Points, in no order, along strands that fork and pass close to each other.
Two points are linked if the straight distance between their rows is under 94.6. Some points are linked to none.
kaneb: [ 38  23 -27   6 -27   0 -19  -1  35 -22 -28   6  28 -15 -37  33  24   6
  -3 -16  12   7  44   5 -19 -12   7  -3  -4   1  27   7 -10   0]
neno: [ 11 -50  -3   6  16   6  11  -4 -21  32 -22   4 -32   9  31 -21  12  -7
 -10   3 -36  -4   0 -27  75   9 -45  12  23  -4   3 -11 -23 -14]
bibok: [ -7  13 -32   2 -33   5 -14 -12  47   7  -4 -14 -38 -29   6  -7  19 -14
   7   6 -18  29   0  57  60 -13  23  39  50  -8 -32 -10  -6   5]
zum: [ 39 -35  -9  33   7  20  24 -26  -3 -30   5   4  17  27  16   5  74 -25
 -27  -4 -52 -24  51 -40  15 -22 -36  -6   6   7  12 -12 -13  -7]
Tibik: [-17  38  47   2  15 -20  -3  -5 -28 -13  31 -14 -27  -5  25 -28 -18  -1
  11  29   5 -27 -52  -5  15  13 -14  24   4 -35 -12 -12  17  25]
tefo: [ 26   5  11  -6  14 -23  10 -15 -60 -10 -22 -10 -24   8  -6   4 -15  33
   3   6  11  -8  -4   2  12  10 -12   5 -18 -14  47  42 -28  23]
Mubuv: [-32  55  61  15  17  11 -15  39  12   9  -1   1 -21  -1 -16  47  -6  31
 -10 -39  52 -33 -20  21 -15   7  65  -6   2 -17  23   3  21  -5]
Duk: [-52  17  36  -5  20 -14   1  45  16  29  28 -19 -19  16  -6  -3 -33 -12
   9   5  29   0 -55  28 -16  33  37   0   2   5 -32  20  40   9]
zatap: [-20  25 -18 -22  -1  -6  -1  30  13  27 -17  -7  12  -7 -27  22  -9 -18
  27  -8  34  62 -17  34  -6  25  17 -14  24  -9 -25  40  11 -36]
kavi: [ 30 -33 -21 -18  20  -6 -17  13  21  34 -35  -1 -21  -3 -15   8   8  10
  -9 -10   5  30  16  15  43   6  -2  20  20  15  -4  49 -30  27]
vun: [ 25  -5  31  13  42   8   8  20 -18 -14  16  13   5  52   7   3  33   9
  -6  -2  10 -26  12 -22  -3 -34 -42   6 -13 -24  25   7  12  19]
gumav: [ 14 -51  -9 -30  38 -11  -3   8 -31  12   4   7   1  29  -6 -25 -39   4
   4  13   4  24 -17  -2  10   4 -19 -39 -26  28 -15  45 -15  14]
Befo: [ -2 -11   5  17  11   2  14 -18 -27 -20  20  -4  13   7  30 -13  21  -2
  -3  10 -24 -19  -3 -34 -23  -3 -54   5 -14 -24  -7 -26  21  -9]
Moz: [ 12 -45 -22   9  22  10  -1   4  25  22  -4   7   8  14  11  -8  24 -16
  -7  -7 -21  17  11 -13  18 -16 -34   1  -1  14 -27 -11  10  -2]
tefa: [ 18  23   7  -7   7 -19  -5   5  -6  15 -39 -19 -53 -32   5   1  -4   5
   4   1   6  11  -2  21  50  17  18  31  28   1  24  36 -29  17]
luram: [-24  14 -15  -6  -5  -4  -5  11  33  18  -3 -13 -40 -14  -3 -18  -7 -17
  17  13   0  33 -19  48  43  13  25  23  36  -8 -31  13   7  -3]
kuzo: [ -2   8 -19   4 -24  14 -44  28  76   6   8  -6 -16   5 -14  43  47  21
   0 -17  33  -6  14  40 -18 -18  18  42  41 -11   6  10  17  27]
Taguf: [-25  -2 -15 -12 -20  -2 -36  42  57  16   4   2   6   0 -59  49 -15  14
   5 -19  29   1   8  32 -46  13  40 -25  12  28 -13  31  12  -4]
Fute: [ 26  11 -55 -31 -10  -9 -31  -6 -13 -19 -14  15  54   9 -16  13  13  10
  29   8  41  52   1  20 -34 -35   4  10 -12 -30 -12  18 -18   2]
bapo: [-34  44  27  13 -21   0  19 -18 -27  -9  -7  -6 -22 -55   9 -13 -11 -33
  -3   9 -37 -24  -1 -39  20  35  11  -6  15 -24  18 -46   3 -36]
pamo: [-33   4   3 -10   0 -13   4  20  15  22  -5 -10   3 -19 -40  21 -44   0
   1 -15  15  14 -11   8 -45  44  31 -30 -18  34 -17  14  11  -4]
Med: [-43  30  38  37  -2 -11   9  -4  38 -10  37 -23 -24  -8  23  -7  15 -18
  -7  -5 -19 -41   0 -19 -39   9  11  16   1   6 -10 -34  39  20]
det: [ 20  12   9  -5  21  -2  23   8 -21  -1 -28  20  21 -15 -51  17 -35  -6
 -18 -15  -4   5  36 -27  10  26  16 -54 -19  30  36   8 -34  -7]
sopu: [  6 -26 -26  -2 -62  19 -15 -30  -4  27 -18  -6  -1 -24  31  -4  23  -1
  11   6  -7  39 -15  43  62 -35  -2  53  28 -23 -24 -40 -25 -27]
feto: [  4  25 -25   7 -32   8 -16   3  64   0 -13 -11  -2  -9  -4  20  47  -1
  10 -18  10  16  21  43   2 -15   5  38  50 -21 -16  -4  10   6]
Foriv: [-17 -57 -23 -13 -23   4   0 -26   2  39 -19  -1 -14 -23  13 -19 -18   3
 -20  10 -39  22  -3  -5  10  22 -16 -12  -6  26 -28 -27  -2 -40]
muda: [-39   7   5  23  -4  10  14   8  46  19   5  -7  -1 -26   9   0   2 -43
   3 -23 -26 -10   5 -13 -16  33  -4 -19  20  13 -29 -39  38 -33]
migu: [  4 -25 -43 -44   3 -15 -28  13  -8  19 -10   4  28   5 -29   9 -14  -1
  15   5  29  68 -13  28 -15 -10  11 -17  -1  14 -42  49 -19   2]
nenez: [-17  28 -25 -19 -21  -6   6   5   2   8 -28 -12   8 -38 -25  12 -18  -8
  21  -3   7  39 -10  20  -5  39  20  -8   7 -12 -12  11   8 -39]
meleb: [ 22 -30 -52 -32   3  -4 -15  -3 -22   6 -17  11  39  12 -10 -15 -21  -2
  12  16  11  50   3  15   2 -25  -2 -23 -19  19 -27  34 -34  -1]
mebi: [ 32   5 -22 -29   8 -30 -23 -15 -62  -1   3 -22  10  28  40 -10 -19  33
  33  18  63  22 -52  18  -5  -5 -26  22   3 -35   0  36 -34  18]
Rotir: [ 37 -26  -9 -28  29 -10 -13  13 -29   2   3   5  -4  36 -12   3 -12  23
   3   6  35  25   1  16  10 -27   3 -10 -16  13  30  66 -34  27]
pim: [ 45  -6 -34   6  -6   4   0 -22   9 -19 -23   3  25  -2  -9  12  31   6
 -10  -1 -15   8  41  -6 -10 -18 -11   3 -13   6  21   0 -19   9]
koz: [ 44   2 -40 -16 -12   6 -12 -15 -12 -36   4  23  53  29   0  -5  15  14
  11  15  25  27  22   5 -21 -51   4  12 -30  -4  14  21 -21  21]
Pag: [-28  59 -16   5 -41  15  18  -2   0  -4 -24  -2  -8 -53 -11  -1 -13 -41
  13   8  -8  29  -7  10  35  29  19 -11  31 -33   9 -33  12 -71]
mubu: [-50  13  53   3   7 -22  12  -2 -18  12  22 -12 -59 -28   5 -41 -54 -13
  -1  25 -34 -33 -38 -24  13  43  17 -14   2  14 -24 -23  21  13]
nezar: [  8  13  37  -3  15  23 -15  28 -15 -50  23  35  40  21 -26  24 -14  36
   0  -9  44 -28   1  -3 -32 -42  44 -33 -52 -14  37  17   8  -6]
Vifek: [  7 -16 -17   3  -7  20  19 -25  24 -16   6  18  50  -2  -5  -8 -12 -34
 -21   4 -35 -10  44 -33 -51  -1 -10 -51 -26  33 -16 -27   7 -29]
Palag: [-22  65  43  29  -2   6   8  23  41  -2 -10  -3 -14 -13 -10  24  15 -15
   4 -37  13 -29  11  -5  -4  11  22   4  20  -6  21 -28  28  -5]
gelaz: [ 16 -19 -10 -10  10 -13 -12   1   8  31 -25 -16 -41 -16  11  -9  -2   8
   2   6  -1  14 -10  17  45  13   1  37  19   8  -4  28 -20  19]
Mer: [-39 -13  -4  31   7  13   1  19  68  26  28 -14  -2   9  24  -4  16 -35
   5 -13 -23 -11  -2  -6 -21   9 -19   8  11  16 -49 -25  46  -6]
retan: [-16  12  -6  -3 -35  -8 -29  31  57  19 -16  -8 -20 -23 -54  54 -17  24
   3 -34  24 -11  20  28 -25  25  47 -22  28  31  13  24   1   8]
Sez: [ 14 -27  26   4  31 -11  26   3 -32  24 -24  -1 -47   4  12  -9  11   1
 -12   0 -32 -25  14 -27  60  29 -26   6  20   5  22   9 -20  10]
Rora: [-39  57  49  10  16  14   7  60  40  19   6  -2 -21   9 -20  20 -13 -16
  14 -21  45   1 -16  35   6  17  52  -5  34 -10  -4   9  36 -14]
lal: [ 16  43 -14  -1   3  -2 -10  12 -11 -13 -30  -3  24  -9 -12  26  17   0
  18  -2  35  28   1  15 -13  -1  -3  23  -4 -36  19  15  -3 -10]
Ruz: [ 30 -49 -36 -13 -19  -2  21 -55 -50 -28  10  12  24   9  10 -32 -11   7
  -5  27 -42  -4  13   4 -15 -15 -27 -24 -34  16   1 -14 -20 -11]
rof: [-12 -54 -19  -5  -1   4   9 -24   2  19  -1  12   5 -10   5 -12 -28 -14
 -18   7 -42   8   8 -25 -21  16 -22 -35 -23  31 -29 -28   6 -35]
venad: [-10  36  49  10  22  -9   5  13 -23 -18  10   3   6  17  -4  14  -4  32
  -4  -1  35 -23 -21  -8 -36   3   3   6 -26 -30  23   2  16  15]
papog: [-11 -16 -32   2 -15  10 -10 -19  -1   5   2  -2  31   0  28 -10  17  -9
  16   9   2  28 -29   8  -9 -10 -34  25  -8 -28 -40 -31  21 -38]
bazu: [-11 -18  35   8  29  -7  -4  28  24  22  11  -5 -43  23   6  -3   2  25
 -12  -9   7 -23 -11  -2   1   3   3  24  -3  13  17  17  14  42]
lono: [ 24  -4  21 -16  34   8  28  30 -28   9 -25  31  24   7 -39  -3 -36 -17
 -14  -5  -1   6  32 -21  37   5  13 -59 -17  35  31  35 -43  -4]
sokeb: [  1 -39   1 -12  16 -11  21 -12 -36  17 -22   1 -23 -14 -15  -5 -39   7
 -11   3 -30   4  10 -19  19  38  -9 -38 -13  27  12  11 -26  -8]
gop: [-21 -43 -13  13  -1  23   8 -20  24   8   6  10  21  -6   8  -4 -11 -37
 -25  -4 -47  -3  25 -44 -37   6 -22 -43 -10  41 -37 -37  20 -52]
viko: [-14  41  23   4 -11 -21 -10 -36 -34 -35  40 -23 -18  -5  39 -35 -15   9
   7  45 -11 -33 -45  -4  -3   4 -17  37  -4 -43 -11 -28  16  28]
Fitem: [ 21 -30   1  33   7  13  24 -22  19 -15  -7  -4   6   4  10  21  48 -35
 -29 -20 -49 -31  66 -58  10   5 -16 -30  14  28   9 -28  -8 -11]
tipot: [-36  -4 -10  14  -2   3  -4  16  61  15  43 -18   1  19  17  -5  17 -12
   5   4   4   0 -30  22 -37  -3  -1  31  12   2 -48 -18  48  14]
velup: [-38 -11  -5   7 -33  14 -10 -15   0  10  18  -8   1 -13  40 -31  -6 -14
   6  22 -12  19 -48   8   3  -8 -16  18   4 -29 -38 -45  28 -46]
Vupi: [ 18 -22 -13  -8  28  29   6  30   9   5   4  41  64  20  -7 -27  -4 -43
   1  15 -11  25  20 -33   7 -27 -26 -36 -26  15 -25  -6  10 -28]
gevom: [ 27 -20 -26  17 -11  32  -2  -8  54 -21   5  26  70  17   6 -10  37 -30
 -16   3 -23  -2  63 -24 -18 -39 -11 -25  -1  33 -20 -11   2 -10]
katan: [ 45 -36 -23  23  -5  27  24 -22   9 -35  19  16  39  26  17 -15  55 -29
 -20  11 -38 -16  51 -20   3 -42 -23 -17  -2  27  -3 -12 -15   3]
nik: [ -6   2 -23 -11 -27 -19   3 -29 -27  11 -39 -22 -22 -56  -4  -3 -27  19
  -3   5 -20  12  -7  -1  16  37  15   8  -7   3  19   1 -37 -15]
Bub: [-26  63  64  18   8 -11  28  -6 -30  -8   0   5 -31 -44   9  -6 -12 -29
   0  -6 -30 -41   0 -43  36  24  12  -6  19 -24  11 -47  14  -8]
Gase: [ 23  11 -16 -24  13 -18 -22  -7 -39  -5   8  -9  14  33  13  11  -2  28
  20  12  64  21 -38  17 -24 -18 -11  31 -12 -28  15  41 -10  26]
fasef: [ 34 -44 -18  -6  12   4   8 -27 -41   2  21  -2 -10  35  47 -22  23  23
   5   6  -8  -7 -28   3  31 -19 -64  26   1 -17  -3  -9 -13  23]
bazab: [ -8  44  47  11  14   5  -6  26   0  -5  -2  -3  -6   3 -17  33   4  24
  -4 -19  41 -16  -8   8 -24  -1  27  15  -8 -28  34   6  16  -1]
tos: [-13 -15 -34 -44  11 -11 -25  33  11  43  -4  -5   4   6 -16  13  -1 -11
  22   0  28  74 -28  56   4   6  13  -9  32   1 -50  57  -5 -11]
duka: [-13  52  31  34  -6   3   6  16  54  -5  -4 -14 -33 -23  12   4  32 -50
   5 -24 -16 -26  26 -12  35   3  19  14  50  -5  13 -33  24  -2]
pezu: [ 21   6  31 -13   4  28  -1  32 -27 -52  23  42  45  29 -14 -13  -7  28
   4   9  30 -27  24   1 -15 -41  30 -28 -41   4  49  31  -9   8]
lotu: [-24  -5  -1  11 -14  -6 -23  15  45 -11  35  -3  22  13 -27  35 -10  33
  -8  -3  25 -22  -5   7 -80  -3  25   3 -30   8  -3  -1  36  19]
Pufuf: [ -1  -3 -45 -22 -17 -10 -18 -26  17  -3  22 -15  29  15  11  10  18  26
   4   7  33  26 -30  39 -50 -25   5  52  -6 -13 -32 -12   8  29]
tegag: [ 28 -43 -20 -35  13   8   3  19 -22  -1  -4  35  43  26  -7 -38 -31 -10
   4  25   6  35  12  -2  19 -21  -5 -38 -23  39 -14  53 -37   7]
tada: [ -6 -36  -7 -22  11   0 -45  43  34   8  32   7 -22  19 -27  49 -11  47
 -13  -6  37 -12   0  18 -25 -20  40   1 -11  18  11  47  -7  31]
bel: [-13  38  -3   7 -28   5 -11  19  57  10 -33  -1   3 -22 -57  57  -5  -7
   9 -50  26 -10  36  13 -10  20  32 -31  42  25  24   5   3  -9]
botu: [ -8  16  64  16  36 -12  17  17 -13  12   0  -5 -51   9   5  -1   2  23
 -10 -16   1 -38  -1 -11  17  14   4  14   0  -2  23  10   0  37]
mamez: [-18  19  22  18  11  -9  13   7   6  10 -11 -10  -9 -17   2  -3  -5  -2
   0  -7  -6 -17  -5 -16 -14  27  -9  -1  -6  -1   6 -14  17   5]
beba: [ 44 -24 -14 -27  20  -9 -23  21  -3  17 -21   9  -7  15 -20  15   1  15
  -7  -2  24  26  28   9  27 -22  15   1  -2  16  20  64 -43  18]
matup: [-24  51  59  25  12  13  -5  35  22  14  -8  15 -28  -4 -12  44   7  16
  -9 -62  32 -54   6  -5  14  -1  54 -13  25  -2  34 -22  15  -6]
rizes: [ 24 -13 -27 -11  -2  31   5  13  24 -16  -4  45  81  13  -1 -35   6 -27
   1  22  -5  26  40 -15  -7 -37 -13 -27 -17  23 -24  -3   0 -17]
Katuf: [  4  13 -22   7 -21 -13   7 -23  25   0 -38 -12   2 -48 -31  21 -17   4
 -14 -22 -13  -6  38 -13 -22  36  11 -19   3  34  23  -8 -15  -7]
tem: [ 41 -37  -1 -25  30   9  28  14 -41  -3 -20  28  17  24 -22 -30 -13 -17
 -10  16 -28  -7  33 -14  54   3  -5 -37  -7  35  28  30 -40   2]
supem: [ 14 -28   6 -18  12  13 -33  35  16 -29  26  13  -7  12 -33  44 -10  55
  -5  -9  31 -26  18  10 -13 -34  53 -15 -24  15  36  50 -14  15]
zopi: [ 30  29 -13  -3   8  -7 -10  -4 -49  -9 -36  -4  24   4   8  12   1   1
  27   7  37  24 -12   0   5  -6 -25  21  -8 -48  25  18 -15 -15]
ninud: [ 13 -15  11 -31  20 -20 -11  14 -50 -17  23   5  14  38 -17  -5 -37  26
   3  13  38  13 -17   5 -22 -17  14 -35 -40  18  25  61 -23  22]
topad: [ 37 -44 -10 -27  12  10  11  17 -13  -4  -2  32  14  32 -17 -38 -10  -1
  -4  18  -7   9  33   0  28 -21   6 -27 -14  45  13  51 -34  24]
Gel: [ 23 -12 -32  -1 -15  16 -43  13  66  -7   4  10  10  18 -16  37  58  16
  -8 -17  19   6  30  18 -16 -39   3  23  18   1  -3  10   3  27]
tofad: [ 43 -41 -22 -17  -4  -8  28 -33 -45 -35   0  20  12  16 -13 -37   3   5
 -11  21 -43 -18  33   2   1  -3 -13 -22 -28  30  27   8 -34  12]
lakup: [ 15 -54 -10  15  14  11  14 -14   5  10  -7  -3 -18  15  25 -15  34  -7
 -16  -9 -43  -8  11 -26  36 -10 -39   2   9  10 -12 -13  -2  -1]
fibob: [ 15  17 -14  -2  -3   0  10  -1  11  -7 -31  12  26 -26 -43  31 -17 -17
 -10 -16  -5   3  38 -26 -15  19   4 -42  -6  31  21  -9 -10 -16]
Fumat: [ -7 -15 -27   0 -61  10 -14 -32  37  15  -2 -20 -19 -39  25  -1  27   3
   1   0 -28  33   4  50  45 -24  17  47  40  -8 -40 -35 -18  -9]
rom: [-20  47  -9   4 -18   4  19   5  22   9 -30  -8   6 -51 -25  18 -11 -26
  13 -18   3  20   8   9   4  44  18 -17  25  -5  -2 -13  10 -43]
lilil: [ 29 -15  11 -14   2  16  -9  16 -10 -55  25  24   2  28 -23  12   9  53
  -5   2  21 -37  23  12 -13 -44  36  -8 -36   6  62  33 -19  26]
pivev: [ 25  39  -3  -6   7  -2 -14  18  -3 -14 -29   1  23 -11 -39  42   4   8
   1 -16  41  17  24   5 -11  -5  14   0 -10 -18  37  25 -13  -9]
tuda: [-13  11  -9  18  -2  14 -11 -11  53  -5  38 -23 -11  14  47 -20  53 -24
  -7   5  -5  -3 -26  17  12 -39  -6  68  32 -21 -34 -27  29  29]
Zamo: [ 34   6  -6  -5  17  -8  10 -12 -47 -13 -28   7  17   1  -1   3  -4   5
   6   6  -6   1  11 -12   7   2 -28  -7 -19 -22  30  11 -18   1]
gunuf: [ -5  23  57  17  14 -26  31 -10 -36   1  -3  -9 -52 -12   6 -12  -6  28
 -10  -4 -27 -45   3 -23  21  27   5  11   7  -7  32   2  -9  39]
sinug: [-42  12  48   1  -2 -14  30 -15 -28  13   3  -7 -52 -43   2 -25 -40  -3
  -6   4 -46 -37 -10 -41  24  51  13 -18   7  16   0 -32  -1   5]
goguk: [ 18 -53 -46  -7 -41   4   1 -57 -49  -6 -18   8  30  -9  17 -16 -14  16
 -12  21 -33  17   2 -11  -5 -14 -26 -16 -27   1  -3 -32 -28 -43]
mefav: [ 16 -26  -7  13  11   7  26 -17  -9  -6 -14  12  17  -4  -6   3  13 -30
 -27  -4 -52 -12  49 -56  17  10 -21 -32   3  20  13 -29 -17 -33]
monu: [ -7 -43  19 -12  39 -15  18  10 -18  19  -1   3 -17  15 -16 -13 -36   7
  -9  -3 -11  -1  -6 -14   4  26 -12 -39 -25  28  -7  28  -6  16]
vuse: [-51  10  42  38  -3   0  22 -18  28  -7  38 -21 -22 -20  38   0   9 -35
 -13 -19 -44 -53  23 -49 -40  23   5 -16  13  19 -20 -43  31  -4]
tener: [ -6 -24 -35  -9 -10 -16  -3 -16  20  14 -10 -10  -7 -14  -9  -2  -8  16
  -4   1  -5  19  -7  20 -16  16   1  11 -10  17 -20   8  -2  13]
vofe: [-21 -28  11  -8  -3 -10  30 -19 -32  27 -16  -2 -33 -37  -4 -20 -38   8
 -18   3 -48 -14   1 -40  19  52 -12 -29   1  20  10 -18 -15 -15]
derub: [  0  16 -35  -8  -9  12 -11   8  34  14 -21  -7  11  -9   2   9  37  -9
  18 -12  13  39  -2  43  18 -10  -4  33  32 -30 -30  -2  10 -18]
Gukig: [-46   4  31  29 -19   3  14 -36   4  -8  26 -18 -26 -27  46 -18  14 -31
 -18   6 -49 -39   2 -49 -15  17 -10   3  11  -3 -21 -47  24 -23]
zut: [ 11 -12 -23   1 -32 -18  -3 -36 -43  14 -39 -14 -33 -38  24 -19 -13  22
  -5  17 -25   4 -15   2  51  19  -1  25   7 -11  22   3 -42  -5]
Kave: [-26 -11 -20   8 -17 -10 -17   6  62   4  37 -14  11  11  -6  18  13  16
  -7  -2  11 -13  -9  17 -72   2   9  18  -4  16 -26 -13  37  20]
zolas: [-39  26   3  15 -49  15   6 -11 -14   7 -13  -5 -17 -47   6 -21  -9 -41
  -5  16 -30   8  -9 -18  33  27   5  -6  20 -19   7 -57  10 -71]
Vez: [ 52 -45 -19 -11  18   8  16 -22 -54 -23  29  20  12  65  26 -41  18   4
  11  12  -3 -12  -9   6  21 -37 -59   0 -15  -3   3   4 -16  27]
lom: [  5   3 -57 -38 -19 -15 -36  -1   5  -2   6   2  44  11 -12  25  14  25
  19   5  55  58 -13  47 -48 -31  19  23  -2 -21 -31  15  -8  11]
rog: [ 15  -7 -45 -15  -9   9 -19  -3  10   8 -17   0  35   0   7   6  26  -8
  18  -5  17  46  -5  26   7 -23 -24  29   1 -25 -34  -8   0 -18]
Bemel: [-19 -57 -14 -12   3   7  -9   2 -19  38 -10   6 -14   3  20 -28 -17  -2
  -1  11 -18  23 -33 -10  40  12 -37  -7   3   4 -33 -12   6 -32]
kez: [-13  21 -25  -8 -37 -21   4 -34  16   3 -35 -23 -16 -61 -21  10 -27  15
  -8  -5 -15   7  10   7 -20  52  31   4   5  26  12   2 -17  -4]
Gegur: [-47  15   2  22 -43   9  -9 -23   1 -13  48 -14 -28  -5  25 -35  -1 -46
   2  35 -26   3 -46  10  16 -21   2  19   7 -31 -40 -55  44 -36]
Limi: [ 16 -22 -52 -21  -3  -6  -9 -36 -24 -12  20  -7  37  30  24  -8   3  29
  24  12  30  31 -35  17 -30 -38 -27  30 -24 -16 -29 -14 -10  19]
mulu: [  8 -25 -12  -5  38  26  -8  39  27  24 -14  22  34  24 -12  -6   9 -42
   5  -1   3  26  17 -19   9 -19 -30 -25 -10   8 -36  -1  18 -18]
vegok: [ 40 -12 -48 -28   6  -8 -16 -20 -31 -11  20  -4  20  49  19   0   9  38
  18   8  56  19 -28  21 -28 -47 -15  35 -14 -17  12  25 -25  46]
migos: [  1  24  40   3  19 -10  10   7 -49 -23   9  18  21  21 -20   8 -21  24
  -3  -1  20 -18  -6 -15 -36  -3  -3 -28 -42 -11  32  11   1  10]
Zufo: [-31  15  21 -10  23  -6   4  41  27  34   2 -13 -29   2  -8  -5 -21 -21
  12   5  17  21 -36  27  20  28  28   3  22   6 -31  28  19  -6]
fad: [-26  48  16  18 -22   6  -3  31  68   5 -16  -5  -9 -13 -26  37  12 -15
  13 -41  16 -14  25  17  -9  17  27  -3  37   3  14  -9  30 -11]
biv: [-40  16 -10  -2 -22  -5  -3  26  51  28   4  -4   6 -10 -51  33 -38  -1
  13 -18  19   9   0  28 -58  47  38 -33   6  30 -24  10  28  -8]
nul: [ 32 -32 -45 -11 -17  21 -26 -16  52   7   0   6  25  11   3  24  57  10
  -1 -16   2  32  22  31   2 -51 -14  33  22   4 -45 -13  -8  29]
pono: [ 12 -37 -19  -3 -55   8 -13 -39 -42  24  -9 -11  -7 -13  50 -17   0  22
  11  15  -2  29 -35  22  58 -25 -19  44   9 -22  -8 -35 -38 -18]
tupod: [ 14  35   8  -8   0 -22  -7  -8 -25   1 -31 -25 -26 -27  -2  10 -12  24
  -1   2  25   6  -6  19   6  20  19  30   0 -14  34  46 -26  23]
paz: [ 30 -20   6  12  33  17   3  11  -5 -20  19  23  35  53  14 -15  34 -14
  -2   7   3  -2  11 -25 -11 -44 -46   1 -22 -11  -2  -5  21  10]
Sar: [-52  23  68  12  28  -1  -8  50  11  18  32 -10 -22  30   0   8 -23  11
  -7  -1  44 -31 -54  14 -21  11  43   7  -6  -3  -9   6  46  20]
Sapal: [ 42 -18 -29 -12  -3   8  13 -22 -42 -44  21  20  35  44  13 -30  17  10
   9  19   4   0   8   9 -10 -46 -24   3 -29   3  22   8 -19  32]
kivuf: [-26   9  55  -1  36 -14  -2  10 -20  13  23 -10 -50   2  21 -38 -35  -7
   8  26  -8 -23 -49  -8  33  22 -12   5  13  -1 -21  -1  18  26]
fuzi: [ 13  -4  26 -16  10 -26  12  -6 -69 -30  20  12  13  35 -22 -10 -36  35
   4  13  17 -19 -10   9 -37   1   6 -33 -53   5  34  36 -12  30]
nisa: [-40  75  74  12  31   6  25  41   2  17   1  13 -26  -7 -18  11 -26 -31
   9 -35  24  -7 -31  11  22  31  49 -26  25   0  -4  -9  29 -15]
kegi: [ -2  -8 -21   1 -57  -9 -14 -48 -27   0 -12 -22 -26 -40  33 -26 -15  19
   6  25 -21   8 -31  22  28  -5   8  40   1 -11   1 -25 -24  -6]
dipob: [ 16 -23 -34  13 -14  24  -3 -32   8 -16 -10  14  58  -9  15   3  21 -38
 -15   0 -35  20  26 -28 -11 -27 -29 -20  -9  -8 -22 -41   2 -62]
nebo: [-27  64  58  12  33   3  13  25 -12  16 -14  -1 -29 -13  -5  -1 -17 -27
   2 -17  13 -11 -16  -4  30  26  22  -1  20 -11   3  -9  18  -9]
Reso: [  7 -25 -13  16  19  18   5 -16  -8 -14  27   5  38  32  25  -9  26 -17
  -2  11 -16   3  -3 -24 -25 -27 -54   0 -22 -16 -23 -26  25  -8]
Nagid: [-41  26  30  25 -20   3   1 -19   2 -15  36 -13 -30 -28  33 -29   2 -36
  -4  21 -44 -23 -26 -20  -5   5  -6  10  10 -22 -28 -46  40 -16]
rirul: [ -7 -37   4   2  19   0 -22  35  45  25  24  -1 -33  25 -11  23   4  38
 -18 -17  24 -19  -1   8 -13  -9  17  23  -1  26  12  29   8  40]
Suru: [-53  15  67  30  24   8   1  46  38  25  31   4 -19  24  -1  17  -5  12
  -4 -29  21 -46 -23  -7 -27  10  31  -4  -4   9  -9 -14  47  19]
fofo: [ 52 -16 -25   5 -14  -9  21 -32 -10 -41 -15   5   9   4 -24   0  22  13
 -21   8 -33 -18  55   2  -6 -10   6 -11 -22  28  46   9 -37  21]
Tes: [-19  71  69  16  31  -5  30   7 -39  10 -19   8 -27 -27  -2   4 -12 -10
   0 -18  -2 -24  -6 -27  40  26  13  -2  23 -20  17 -26  -3  -3]
bagu: [-22  15  35  39   9   5  24 -17  -9 -19  20 -13   7 -11  36  -2  40 -31
 -11  -7 -42 -35  16 -55 -16   7 -39   4   4 -24  -5 -40  27 -18]
vedu: [ 25  -7   4   9  20  -4   8  -7 -17 -13   7  -5  -7  35  11   1  26  29
 -10   1   7 -18  -3  -2 -15 -19 -32  30 -15 -21  29  14   2  41]
muz: [ 15 -10  42  -1  19 -30  33 -13 -62   6  -9  -9 -55   1  13 -20  -9  29
  -4   8 -31 -41  -7 -14  40  31 -22   4  10  -6  35  20 -24  33]
Dus: [-10  23  11   7 -16 -24  12 -47 -39 -34  32 -30 -14 -17  29 -23 -11  37
   0  30 -14 -32 -30  -4 -26  16 -14  35 -15 -32  17 -15   5  34]
Gabu: [ 17 -18  -2   1  12  18  32 -12 -14 -23   0  32  49   0 -11 -26 -13 -30
 -19  18 -43  -8  43 -40  -4  -1 -13 -59 -18  26   9 -24 -12 -26]
vabo: [-21  28  13  36 -10   3 -11   7  65 -10  33 -23 -28   5  23  -3  41 -23
  -6  -5  -4 -25  -3   0  -5 -11   6  45  26  -6 -12 -22  32  25]
bavun: [ -9  11  26  14  -4  17 -15  24  23 -37  31  16  29  16 -28  38 -12  34
 -10 -15  31 -36   6 -10 -66 -30  30 -27 -53  -1  22 -10  25   1]
katim: [ 20  11 -19 -21 -13 -22 -31 -14 -74   5 -13 -13   7   5  40 -12 -32  17
  41  18  47  31 -63  14  16   6 -34  10   8 -55  -3  18 -25 -24]
Ver: [ 12  21 -21 -11 -12  -9 -12 -10 -54  -4 -31  -7  13 -15  23  -3 -14   1
  34  14  30  29 -37  11  10   9 -19  14   5 -47   5  13 -17 -36]
Por: [-29  26   1  17 -17   3  11   8  57  10  -7 -16 -30 -36   8  -1   8 -49
   9 -19 -30 -11  19  -5  29  21  16  -5  44  13  -9 -31  19 -19]
tus: [ 21  11   1   7  -4 -18  11 -39 -36 -27  18 -19 -30   8  35 -22  11  34
   0  13  -2 -31 -17   1  -4   2 -24  48  -8 -33  35   3  -8  52]

A fork is a point with three links. Follow the links from the first point to the second and name the forks in between, in order.
goguk; Rotir => zopi
Mer; Rotir => Palag
vuse; Gel => Gukig
fibob; Bub => tegag
Nagid; topad => Gukig tegag
retan; Ver => Palag zopi

A fork is a point with three links, a tip a point with one. Leave the first point through the second and follow the links. Name the first fork or tip that comes.
pono; sopu => Suru
vofe; sinug => Gukig
pivev; kaneb => goguk
Suru; Sar => tegag
Vupi; rizes => Bemel
venad; migos => zopi
